Each row is a point on a tangle of strands that fork, close into loops and nearly touch. The rows are in no order.
Two points are linked if the straight distance between their rows is under 97.2. Some points are linked to none.
K943: [ -8 -16 -16   7  -2  -1 -16   9 -19  -1  24  -1  -3 -25 -27  -4   5   2
 -41 -33   9 -13 -22  11  21  33  19   3   3  -1   0  21   7 -25 -38 -27
 -38  10  13  23   9   1  -6   9 -25   9   6   6  22  12]
K44: [ -4 -24  -2  -5  -8  26  -1  10   1  17  36  -5  10  21 -19  -7 -19  10
  12 -17 -10 -31  -6 -24  21 -30   0  15  22  -2   3 -21 -15  -5  -6   3
  -8 -10 -17  18   7  -2 -15   2 -51 -10  -1  12  -7   6]
K139: [ 17   8  13 -10  12  16   0  -6 -16  -3 -12 -16   6 -41  10  -2   9  13
  17 -12  10  -3  -1  13   6   2  21   6  10   3 -35 -10   2   6 -11  -3
 -22  21  15  -5  18   0 -22  19   3  14  18  -7 -10  15]
K117: [-10  -9  10   7  13   8  28  -8   9   3  12 -21  32 -12  11  -9 -14  16
  26 -11  -8 -20  10 -13   3 -10  21 -13   0 -29  -1   1 -41 -13  31  -4
  25 -33 -31 -13 -10  -2  -4   2 -28 -31   2  13 -15  12]
K623: [ 12  15  22  21   3  15 -16 -33 -34 -18 -10  -1 -22   8 -31 -14  12 -12
  -1 -37  -2  -3  -2  18   1  -1 -14  22   1 -12 -30  14  21  21 -18  16
 -20   0  32  -7  24   2  -9  17 -15  35   1  21   5   0]
K857: [  8  -1  -8  21   8 -16 -14  14   0   1 -14  11 -10 -18  -2  21   1  -9
 -40  15  17  12 -21  30  -2  51   5  -6 -25   9  -8  -1  25   5 -28 -20
 -46  28  20  17  -9   3  -5 -15  20  23  28 -38  15  14]
K778: [-25  -3 -19 -10 -10 -20  17   9  23  17  10 -14  32  17  41  11 -20   7
  14  35 -19  21  -9  -3  -5 -29  10 -18  -5 -22   6 -22 -28 -25  50  -2
  65 -26 -42 -10 -34  -8   6 -15  -4 -28 -11  11 -12  -8]
K937: [ -6  29   0 -14  13  25   4   2  -2  18   6   3   8  14 -19  -8  -5  -8
  35 -17 -16 -18  -1  -8  -8 -49  -1  14  13 -12   8   0 -30 -17  23   2
  17  -8  -1  -6  -6   5  12  19 -13   7  13  14 -18  -5]
K814: [ 15  -7  11  -2 -22  18  -5  -4  17   2   5   9   6   5 -10 -21 -12   5
  14  -2  22 -43  36  -3  11  -9  12  -5   1 -16  11 -10 -21  11   7  11
  19 -22  -9  -6   5  -8   1  21 -24 -30  -4  -6 -25  -9]
K28: [-10   7  21  -2  23  15   4   5  16  11 -35   9  -9   1  -1   7  14 -15
  28  16   9   3   3 -10 -10 -24 -21 -30 -30   3   3 -10  20  44  38  -3
  11  17  -2  -2 -10  10  -9  -4  41  16  -6  -8 -16  -8]
K466: [ 10 -14 -25  -4  -9 -18  26   9 -11 -21  -9   1  19 -51  24 -15  22  11
  13   8 -12  15 -13 -18   6  12  -2  15  25  14  -6 -12  27   6  -5  13
   1   5  -6 -12   4 -13 -10  15  46   7 -12   7 -24  11]
K53: [  6 -25 -13  16 -14 -20  -8  11  21  -5  14  -6  24 -13   7  -6   5  14
  -4   0  10 -15  13  -7   4  34  34  -5  10   9  -7   5 -21 -29 -10  -8
   4  -9 -15   3  -3 -31   6   8 -26 -46 -10   0   3  18]
K349: [-18 -13  -4 -17   8  19   1  20  -8  27   2  -3 -19  29  -1   6 -10 -19
   2   2 -29  14  -7 -12   9 -52 -20  11  19  11  27  -6   9  -4   6   8
  -4   1  -4  21  -3  26  -4 -20 -12  -2 -10  16   1   8]
K712: [-16  33  34 -18  29   7  19  -1  30  28  -4  -5   6  24  10   7  -7   2
  35  35 -14   9  21   3 -13 -31 -16 -23 -26  -6  -1 -16 -20  18  51 -12
  50  -7 -27 -35 -16  19  10 -34  35   4  12   3  -3 -15]
K222: [  6   2  38   8  29  33   9 -30  -2  -2 -17 -12   6 -10 -13 -19  -7   5
  36 -24  -1 -19  10   3   1 -11  -3  -8  -5 -26 -38   6  -1  43  14   8
   5   3   4 -15  17   5 -29  12  -7   0   2   9 -15  15]
K89: [  0  24  28   3  34  25 -21  -4   8  22 -16  -6 -28  12 -17  12  12 -19
   4   6  17  -3  15  24 -15 -14 -29 -27 -37   9  -3 -16   1  24   8  -3
 -24  27  23  -1   7  28   2  -9  23  37  23 -27   4 -11]
K967: [-17  -6   6   4   8 -24  34   4  20   7 -10  -4  22  10  40  15  -9  17
  17  34  -5  20  -2  -6  -5  -7   9 -24 -21 -17  -7 -11  -5   3  48  -6
  46 -15 -37 -15 -28  -6   0 -26   9 -30 -11   0   6  -8]
K835: [  7  15  13  -1   1  -3  -4 -16  -7   0   1  10 -23  33 -32   0 -16 -10
 -17 -11   9 -24  12   5  -5  21  -6   0  13 -23  17   6 -11  11 -11   6
  -4 -16  13   1   2   5   9 -19 -18 -11  -4  -7  17 -10]
K771: [-15  -2 -38  13 -18  -2 -25  12 -11 -19  41  16  -9  -2 -22 -11   5  -7
 -17 -54 -10 -18 -18 -10  21 -11   6  16  -7   1  10  34   5 -27 -15 -10
   1  -5  19  31   1  -4  14  34 -30   9  -1  29  23  -8]
K497: [-15  21  13 -29  16  23  26   9   3  13   1 -12  22 -13  25  -9   5  -5
  49   0 -15  15   0  -4  -7 -68 -16 -11  -6  -5   4 -12 -11   0  41   3
  40   2 -10 -16  -2  17  -5  14  30  15   1   4 -28  -4]
K18: [ -2  -5  41 -10   5  13  37 -13   7  11   6 -29  16   6  25  -5 -26  23
  32  17  -2  -6  18  15  -6  -2  12  -8   2 -27   3 -13 -27   4  36   8
  24 -19 -26 -29  -5  -9   4  -6 -10 -25  13  -6  -7   6]
K48: [ -4 -27 -34   1  -9  -6   5  18  -3 -17  20  -5  27 -32  10 -26  21  12
   5 -22 -18  -2 -20 -27  11  -5   5  12  19  11   3   5  -9 -10  -1   9
   4  -9  -9  15   5 -15 -14  22  -5  -6 -21  23  -7   9]
K633: [  2  13 -28  26 -22 -25 -10 -17 -11 -40  -1  27 -23  -2  -9 -15  18 -16
 -36 -15  23   8  -5  -2  -4  20 -15  -2 -28   4   0  25  36  -1 -22   2
   0  -5  26   2   2 -10  19  32  17  35 -11   2  17 -23]
K45: [  9  23 -22   7  -7 -26 -11   9   1 -19  -1  16   1  11   1  14  -2  -5
 -34  12   7  17 -13   7 -11  25   7  10   2   7  -6   9   6 -28 -26  -5
  -7   7  18  -4 -10  -1   9  -3  -2   8   6 -11  17  -2]
K522: [  0  -4  -1   7 -12 -11 -14 -18   1 -18  15   5 -12  24 -34 -18 -11  -4
 -27 -26  -9 -30  18 -11   2  17   2   3  12 -13  16  26 -18   6  -6   8
  22 -32   4  -3  15   6  24  -4 -23 -13 -18  23  16  -8]
K825: [-13  22 -27   1   6 -10 -11   6  28  -2 -13  30   2  -8  18  14   8   7
  -1  12  20  -3   1  -8  -7  17  -7 -24 -32  -3  -4  12  -3 -11   7 -25
  15   7  -5 -11 -11 -10  12   6  26 -10  -7 -17 -10 -16]
K744: [  5  21   2   4   2 -11  12 -23 -16 -27  -8  -6 -10 -25  -3  -4  19  13
   4 -13   6  -2   5 -12 -10  20  -2   3   3 -10 -23  19  -6  -7 -14  -6
  -8 -12  18 -34  15  -9  12  11  11  14 -10   2   0 -15]
K472: [ -2  -8  35 -12   3  24  11  -7 -11  18 -18 -17 -18   9   8  -3 -18 -13
  36  28 -11   5  11  -1 -13 -48 -24   3   6  10   7 -27  17  35  26  26
   4   2   4  -2   9   8  -9 -13  14  -2 -14   4 -15   2]
K972: [  7   2  51 -10  19  33  15 -19  -5  10  -9 -29   1 -16  15  -7  -6  12
  39  -9  10  -4  11   8  -3 -12   9 -18  -9  -9 -36 -23 -10  42  30  17
   0  14   5  -8  11  10 -17  -4   3  -5  13 -11 -13  15]
K622: [  9 -17   9 -10 -12  -4 -14  14   9  13   5 -10  -1  25  14  25 -29  20
  -5  36   5  17   5  21 -21  34  19  10   5   1  32   7 -15 -12 -14   9
 -30   3 -15   7  -1 -16  11 -23 -14 -30  13 -18  16 -15]
K749: [-23  24   8 -32  15   6  18  11  22  28 -14  -3  10  17  36  15  -4 -10
  20  42 -14  37   5  -6 -12 -36  -6  -8 -13  17   5 -10  -6   1  37 -12
  29  11 -34 -23 -18  18  -6 -31  35   7   4  11  -6  -1]
K914: [ -9 -13 -15 -32   7  19  18  33   2  24  19 -20  27   1  28  11   9   7
  24  14 -21  21 -13 -16   1 -36 -14  19  18   9  16 -30   1 -11  14   1
  -7  15 -26  28 -12  -7 -26  -5  -2   2   8  12  -4  26]
K8: [  2  -1 -12   5   0 -11 -17  11  22   3  14 -12  17  17   5  18 -18  13
  -8  11   2 -24  15   7  -8  36  22  -5  -3  -3  -8   9 -37 -31  -5 -20
  10   0 -17  -5 -15 -20  18  -4 -26 -50   9  -2   2  13]
K869: [  0 -21 -13  10   4  20 -15   0 -34  23  11  12 -34  -3 -25   9   6 -35
 -14 -33  -7   1 -29   9  26 -37 -32   0  -3  -1   1  -2  42   0 -19 -13
 -32   6  21  28  12  15 -12   8  -2  39  -4   7  17   1]
K439: [-14  23  25 -10  23   7  18  -1   4   9 -17 -10   7 -14  13  -7  10  -2
  42   8  -1   8   3  -9 -12 -55 -16 -14 -18   4 -19 -11  20  27  37  12
  40   6   8 -23  12  14  -1  11  44  20 -15 -10 -21 -10]
K337: [  1 -25  -9 -14 -18  14   7  25   5  20  22 -17  31  12  15   3  -2   9
  24  10  -7  -9   1 -21   9 -28   9  21  14   2   9 -29 -12 -13  10  19
  -5   3 -17  22 -13 -20 -20   6 -30 -13   2   4 -11  15]
K898: [ 19 -10  10  30 -23   1  -9 -21 -33 -28   4   3  -9 -12 -30 -26  14 -15
 -40 -35  11  -3   6  14  20  14   4  13  -2   6 -29   8  22   2 -35   7
 -35  -5  33  -1  18   1  -7  14 -20  42   4   8   9   5]
K521: [-13  -8 -19 -10 -16  -7  -2   9 -12   5  -4   4  -6  18  -5   1  -1 -15
   3   9 -24  15  -6 -22  -1 -43 -14  19  32  16  26  -4  13 -10  -2  28
  17  -2  11  16  -2  10   5   1   3   5 -29  22  -8  -1]
K309: [ 17  -1  21   3  -2  15  -6  -6   7   6  -7   3  10   9 -17 -10  -6   6
   5  -6  15 -38  27   9   6  12  22  -2   9  -6 -19 -10 -10   8   0   0
   0   1   7  -9   0 -18  -9   6 -22 -16  14  -4  -6  23]
K499: [-10  20 -34  -5 -24 -23  -8  -3 -14  -8  -6  18  -9  25   0   3   6 -18
 -12   0  -9  12 -10 -11 -15 -24 -14  15   9  10   9   1  10 -26  -6  18
  24  -9  24  -3  -6   9  23   3  10  16 -20  21   2 -17]
K49: [ -1 -40 -22 -11 -10  10   2  12 -19  -7  17   3  12 -47  -6 -23  10  10
   0 -43 -18   0 -32 -15  29  -1 -15  16  30   2  11  -5  19   4 -17   0
 -20   6  -7  29  17  -6 -31  17   0  17  -6  15 -12   9]
K872: [  8  32  11 -12   9 -19  10  -7   0  -8  -8 -18   9   2  17  28  -6  21
   9  39  -1  21  -1  -1  -9  22  25   6   8  -2 -23  -4  -2  -4   0 -24
   4  10   0 -32  14 -10  12 -19  10 -12  13 -14   3  -4]
K848: [  9  37  21  11   5  -1   0 -40 -24 -29 -18 -10 -17   8 -18  -6  12  10
  13 -15  -6   0   8  -5 -15  11  -7  16   8  -9 -41   7   7  20 -10   7
   6  -5  24 -27  25  -4  10   5   8  14   4  13   6  -7]
K374: [  2   9 -32  15 -30 -28 -13  -8   6 -37  -4  16  -1  17   5 -17  12  -6
  -4   4  -9   7   3 -21  -2  -9  -5   8   6  15  -2   2   2  -8   5  17
  40 -20   7 -10  12  -2  20  13  10  -6 -41  30 -10 -16]
K14: [  3  -4  22   0  12   3  -4   7  33  13 -23  -4   6  14  22  18 -19  23
  12  38  17   0  14  15 -16  38  18 -19 -28   2  -8 -10  -1  20  17  -7
  -3  23 -23  -9  -8 -28   3 -25  16 -32  20 -27   0  -2]
K736: [ -7 -14 -22  -8  -3 -11  10  12  -1 -14 -22  13  -6 -38  11 -12  17  -4
   1   1   0   8  -8 -17  -1  -6 -20  -4   6  15  20   3  28  18   3  13
   1   9   2   1   3  -1  -2  16  42  13 -32  -2 -22 -11]
K355: [  4  29  25 -16  21   1  16 -11  12  10  -4 -21   3   2  16  18  -3  23
  27  21   7   0  18   6 -18   9  11 -11  -1 -12 -17  -9 -25   0  23 -15
  14  -1  -7 -39   4   3  15 -16  14 -13  14 -17  -4 -11]
K509: [ 12   3  38  -5  26  21 -20 -10 -24  30   3  -8 -26   1  -7  21   1 -21
 -19  -4  19   9   0  40   3 -16 -22 -15 -21   2   4  -9   6  11  -9 -15
 -42  19  17  10  -4  39  -2 -22   2  39  35 -33  14  -8]
K157: [  2  37  13  14  11  -9  -3 -23 -34 -23  -9   8 -12  -6 -12   9   6 -13
 -23  -6  19  18 -14  24 -14   9 -18   2 -29  -6 -28   3  29  -7 -25 -15
 -26  12  44  -9  -3   6   4   0  16  52  37 -22  34  -4]
K580: [ -4  -3 -17   3   0  26 -16   5 -22  11  19  15 -15  13 -29  -6   0 -18
  -9 -44  -2 -21 -14   0  19 -26 -13   2   9  -5   5   9   6 -20 -16  -9
 -20   4  16  26   1   6  -3  23 -32  16   6  12  12  -8]
K488: [-19  17  -6 -19  17  20  -4  24  19  37  -6   2  -3  35  17  20  -2 -12
   2  33 -23  36  -4  -3 -13 -30 -14  10   5  27  11  -9   5 -10  14   1
   8  13 -15  13 -25  13   0 -23  12  -1  -3  11   2   8]
K516: [ -8  -4 -38 -11   9 -12  27   7  -7 -13  -9   8  28 -47  30  -9  28   6
  26  -9 -19  18 -27 -20   1 -15  -3  -3   2  -7  -5  -4  15 -11  28 -13
  32   4 -11  -7  -5 -14 -12  18  38   1  -8  20 -15   3]
K577: [  2   0  -6  -4 -15 -31  11   1  10 -14  -7  -6  11  -3  33  15  -2  18
   3  41   0  33 -10 -15  -3  24  26  11  15  14  -6  -9  -5 -16  -3   4
   9  -2 -15 -21   5 -15  10 -10  11 -20 -24   0   3  -4]
K225: [  1  16   9  11  10  15  -8 -11  -1   5 -10  16 -25  17 -26   5   2 -16
  -1 -14   7 -18   5  -5  -1  -1 -15  -1  -8 -20  12   7   3  11   0   0
  -8   1  14  -3   1  14  -1  -1   6  11  -2   4   3  -6]
K798: [  1 -10  33   2  23  28 -25   1  14  33  -4   1 -22  38  -6  27 -19   2
  -3  13   5 -15  27  46  -8  13  -9  -7 -10  -1   6  -6 -19  13  -2 -16
 -33  25  -9   6  -8  11   2 -39 -11  -5  39 -11   8   0]
K927: [ 12  27   8 -18   4  -4   1   2 -18   0  -7  -6 -20  -8  13   8   9  -7
  -1   8  17  13   7   9 -18 -10  -9  -4   2  11   3 -10   6  -4  -8  13
  -4  12  26 -11   8  12  10   3  24  33   3 -29  -8 -30]
K706: [ -9  40  11 -17  20  -2   4 -14  20  22 -24   9 -12  36  -9   6  -4  -7
  21  27   4  -6  13  -5 -22 -26 -25 -13  -9  -2  10  -6 -12  13  25  -1
  43  -5  -1 -23  -5  15  19 -21  30  12  -8  -2  -6 -21]
K936: [ 12 -12  29  -3  19  27 -20 -26 -45  21  -2  -6 -29 -11 -26   8   4 -31
 -19 -16   7   7 -21  26  12 -31 -26  -4 -11  -3  -4  -9  24  25 -20 -10
 -48  11  27  24  14  34 -24  -6  -5  45  15 -15  10  -2]
K953: [  2  47  22 -19  26   3  -4  -2   7   8 -14 -12 -16   6   2  18   2  -6
   6  13  17  10   8  11 -27 -11 -10 -19 -21  23 -13  -9  -5  15   9   3
  -2  28  15 -19  11  14   7 -10  36  37  20 -29   9 -26]
K411: [-19   5  -1  -5  19  11   8   4   6   8 -21  10 -22  -4   4   1  14 -14
   7   2   3   2  -6 -15  -1 -24 -24 -16  -7   2  15  13   6  21  14  11
   1  11  -4   8  -5  21   2  -2  30  15 -16   3  -8 -15]
K810: [ -6   2  11 -25  -4   8 -17   4  -3  26   3   0 -22  19   5  23 -29  -7
 -21  20   9   7  12  15  -8 -11  -8  -8   4   7  42  -7  -7 -12 -11   6
 -18   5  -7   0  -8  23  16 -21  -7   6   7 -25   9 -37]
K753: [ -6  -1 -36  21 -28 -25 -19   9 -19 -19  45   3  -3 -10 -11 -18  10   1
 -42 -30  -3   0 -11   4  16  27  13  16  -7  12   6  30   3 -42 -39  -6
  -2  -2  19  26   5  -4  11  27 -36  10   5  16  29   4]
K68: [ 15   2 -14  26 -26  -7 -17  -9   7 -28  21   9   3  10 -15 -30   3   1
 -19 -30   3 -21  20 -13  14  21  14   2   5   9   7  27 -10 -20 -16  12
  19 -27   2  -9  13 -11  13  28 -28  -9 -14  22   2  -3]
K346: [ 14   2   4  13  -1 -26   9 -12   3 -13 -22  -8 -13 -39   5   9   7   9
  -4  22  15  10 -11   1   1  45  18  -1   0  17 -36  -2  22  17 -30 -11
 -35  11   7  -6  13 -18   2   3  25  11   9 -28  -1  13]
K802: [  3 -33  11  15  -4 -15  11 -15   3 -15 -11 -13   6 -30 -13 -15   5  14
 -16 -11   9 -13   2  -7  13  45  21  -7  14  12 -17  24   3  14 -18   0
 -30  -9  -5   2  18  -8 -13   3 -18 -14  -9   3   0  27]
K255: [ 10  -5 -24   4 -25 -30   0  24   5 -12  11   6  15   9  18  15   4   6
 -19  30  -5  32 -14  -6  -5  31  18  26  16  22  -1  -8   3 -22 -21   6
  -4   5  -4  12 -10 -16   4   5  -6 -18  -9  -9   5   4]
K813: [ 19   5  15  15 -22 -38 -10 -16   9 -24 -18  -1 -20  21 -33  -3 -11  -3
 -38  10  16   0  21  19 -13  74   5   8  -6  -8  -7  15  -2   9 -26 -11
  -2  -8  14  -3   7 -13  18 -28  -6 -15  13 -19  28   0]
K540: [-13  10 -18   7  24  22   6  13  31  15   7  22  25  -2   7   1   5  -3
  30  -9   1 -17   0   1   2 -30   3 -24 -25 -20   3   0 -25  -5  35 -23
  22   2 -19  -6 -24   7   3   7   3 -18   9   2 -20   3]
K270: [ 10   0 -26  20 -28 -27 -12 -15  25 -39   7  22   6   3   5 -22  13  11
  -8  -1   5  -8  20 -18   1  21  14 -12  -8   5  -7  20 -17 -15   8   4
  44 -34 -12 -19   8 -22  18  35  -3 -34 -31  17 -11  -6]
K556: [  5   2  13  -1   4  25 -18  21  14  26  -1   3   4  24  -6  17 -24  17
   0   7   5 -29  19  24  -2  14  15   5   0  -6   0  -8 -22 -10  -2 -17
 -17  11 -14   0 -17 -13   3 -19 -18 -29  30  -7   2  19]
K351: [  7  11 -19   4  -1 -10 -11  12 -24  -3  -2  26 -10   3  -2  10   5 -28
 -39  -1   2  26 -25  19   0  -1 -16   9  -3  13   7   2  33 -21 -28  -2
 -18  10  18  25 -16  10   1  -4   5  33   6 -16  21  -1]
K588: [ -4  -1  -4 -24  21  15  16  25  -9  16  -3 -13   8 -15  25  19   9  11
  12  19 -20  24 -23   1   0 -21  -7  10  21   8  -3 -13  16   4   5  -3
 -21  26 -16  13  -7   8 -18  -9  18  13   9   3 -11  18]
K897: [  6 -14 -12  16  -2 -19  -5  17 -13   0   5   2   0 -28  -5   8   3   8
 -48  -1  10  16 -21  20  15  47  13   9   6   0   3   9  18  -8 -49 -20
 -55  16  12  32  -9   5  -4  -2  -3   5  12 -22  13  17]
K305: [ 11 -28  -8  29 -30 -38 -10   4  -2 -16  16   5  -5 -22  -9 -14   9  -4
 -54  -4  18   6  -4   9  19  58  19  -1  -6  29  -3  14  24   3 -42  -5
 -25   0  11  25   5  -1   5  19  -8   0  -4 -17  12   6]
K818: [ 31 -15  29  10 -24 -18  -2 -28 -15 -20 -12 -13 -20  -5  -9  -5  -7  -3
 -12  13  11   3  21  16  -7  35   6  15  14   5   4  -4  11  23 -22  20
 -25   6   7 -11  19  -5  -3 -15   0   7   4 -20   6  -6]
K918: [-11  23  -3   2  17  -2   0 -21 -22 -15  -3   0 -17 -18 -14  -1  15   0
 -21 -33  18  -3  -5   7 -11  16 -15   1 -21 -24  -8  29   5 -16 -20 -16
 -29   4  30  -8   1  11  17  14  11  39  13   1  16 -23]
K342: [  1 -15 -29 -13  -4   1 -10  26 -29  20  11  16 -12  -4  -4  12   6 -25
 -24  -6  -8  20 -27   2  22 -29 -27  11   3  13  32 -11  37 -15 -25   1
 -19  16  14  33   1  10  -9  -2   3  27  -4 -11  14  -8]
K32: [ 15  -1  33 -17   8  16   8  -6  -8   4 -21 -23 -13  13  14   9  -2   4
  26  20  -4   2   6   9  -6  -4   2   5  15   3 -11 -16   2  35  17  23
  -8  11   4  -4   4   4 -13 -17   6 -10   6  -6  -3  11]
K38: [ -4 -17  20  -7   2   2  -9   9   0  20   0 -12 -29  25   5  23 -24   4
  -9  21   5   7   3  26  -9   8   1  -5  -2   9  38  -2  -1  15  -6  -2
 -45  22 -14  12   2  14   2 -40  -7 -13  18 -26  13 -17]
K586: [  1 -27 -13 -12  12  11  11  14 -11  10  -1  -9   6 -40  15  -2  16  15
   0 -15 -10   7 -29   1  17   7  -5  12  21   1   3  -7  22  11 -15  -4
 -43  17 -13  23   2  -1 -32   8  18   9   9   4 -10  28]
K95: [  0 -16 -21 -21 -11  -5 -16  24  32  15  32  -8  30  36  24  18 -28  18
   8  35  -8   1   2  -3  -9   1  19   8   2   1  28 -20 -37 -31  13   8
  32 -13 -32  12 -20 -21   6  -7 -30 -42  -6   0  -1  -3]
K844: [ -6   6   6  -2   3  -6   2  -9  22   9 -23  16 -10  37 -10   8 -11 -10
  10  18  -9  -8  12  -6 -14  -2 -13  -3  -2  -5   6  -9  -2  30  23   6
  37 -15 -13  -4  -9   0   9 -29  13 -24 -14   7   5   0]
K495: [-18 -14 -31   5   5   3  12  10  23 -10   5  13  25 -25   8 -14  18  -8
  22 -32  -5  -8 -15 -12   8 -30   8 -18 -17 -26  14  13 -16  -8  24  -7
  38 -17 -20   1 -15   2   0  18   3 -21 -10  17 -19  -5]
K357: [-16  -4 -24 -20   9   2  11  30  32  21  20  -7  33  26  40  17 -17  17
  19  37 -15  26  -5  -4 -11 -21   9  -4  -4   2  14 -23 -23 -30  36   0
  23   4 -41   9 -29 -12  -4 -14  -3 -29   6   9  -7   2]
K43: [-11   0 -45   4  -5  -5  -6   7   9 -18  20  12  13  -8  -1 -11   8   0
   7 -28 -11 -12 -19 -20  10 -14  11  -5  -5   0  17  14 -22 -23  16   3
  30 -13  -2  14 -10  -8   6  26 -15 -24 -26  24 -11   3]
K732: [ -1  -8 -21  -1  -6  15 -12   9  13   9  32  16  13  19 -32 -12 -14  -4
  14 -20 -17 -35   0 -27  25 -30   3   0   8  -8  24   4 -26  -5   8   3
  24 -22  -5  18  -8   3   8  16 -37 -27 -13  23 -12   1]
K538: [ -1 -17 -36   9 -10  -7  -7  11   4 -14  -9  29  -9 -34 -10 -18  21 -11
 -12 -35   5 -10 -15  -9  12  17 -11  -6  -2   8  13  16  26   7 -14   5
 -13   9   7  21   3 -10  -7  29  28  13 -13   4  -7  -1]
K340: [ 15 -37   0  35 -25 -28  -2   2  11 -20   7   3  15 -16   3 -28  14  10
 -14  -4  -3  -6   6 -18  13  44  27  -3   6  32 -17  11   2   8  -5   6
   5 -21 -15   1   5 -26  -4  18 -19 -36 -22  14   0  29]
K853: [ -3 -33   5   9 -10  13  34  -1 -11 -16  13  -8  34 -36   3 -31   4   3
  26 -30 -19  -5  -2 -21  19 -23   6   4   9 -15  -5  -6  -2  -3  17  17
  11 -10 -17   1   4 -15 -34  29 -16   1 -11  18 -23   9]
K606: [-16 -12   9   5  -1   4  19   4  19  13 -13   6   8  24   9   2 -19   1
  25  14 -11  -5   9  -8   0 -28 -12 -17  -4 -19  24  -3 -12  18  41  12
  45 -27 -24  -4 -22   7   7 -14   8 -27 -16  10  -4   1]
K901: [  8  -2  24  21 -20 -14 -11 -29 -24 -22   0  -3  -1 -17 -29 -16   4  -6
 -45 -16  28  -6  14  20   6  47  20   1   0  -7 -21  23   4 -15 -40 -20
 -35 -12  38  -4  12   7   2   0 -29  25  16 -10  22  17]
K699: [ 22  16   0  11 -17 -23  -7 -21  15 -25  -9   5  -7  23 -13  -3   0   8
 -12  12   9 -13  25   5 -12  45  10   9   3  -5 -17   2  -9  -8 -18  -3
  29 -23   6 -30  11 -21  23 -17  -4 -20  -2  -3  15   0]
K215: [  2  -5  18   3   4  28  20 -18 -16 -17  -2  -4  18 -14  -7 -24   2   5
  24 -30 -14 -14   2 -14   7 -26   2  12  13 -20 -19  11  -9  15  10  26
   9 -10  -3 -16  20  -4 -21  26 -21   6 -15  18 -15   3]
K715: [  0  -5  13  21 -11 -11 -16 -12   1  -6  -2  -8 -14   4 -32   7 -15  -5
 -43  -6  16 -12  15  10  -1  60  12   4   3 -12  -8  30  -6  -8 -40 -21
 -27  -6  19   2   7   1   4 -25 -27 -12  13 -11  26  15]
K894: [  2 -20   6   0 -18  -5   3  -4 -14 -11   5 -12   0 -11  -1  -2  -1   5
  -8   4  -4  -1   3 -14   6   7   5  11  23   9   9   0   2  11 -18  18
 -30   0  -2  -1  14   5 -13  -4 -16  -6  -5   4  -8   3]

A fork is a point with three links, a tip a point with one. Leave the first point through the second and follow the links. Name the first fork or tip that comes.
K95; K357 | K411
K699; K813 | K157
K157; K918 | K699
K225; K835 | K95

A piece is all that can be reached along the links. How many separate loops has the piece of each point below (a circle has one, a figure eight two, a Y none), and how many tips (points with one link)?
K357 | loops 0, tips 4
K222 | loops 1, tips 2
K802 | loops 0, tips 4
K744 | loops 0, tips 2
K936 | loops 0, tips 4

A tip is a point with one link. Name the tips that can be reached along the links from each point below, in the order of the rows.
K351 | K117, K857, K927, K305
K898 | K157, K699
K736 | K497, K516, K95, K538
K798 | K814, K622, K810, K818
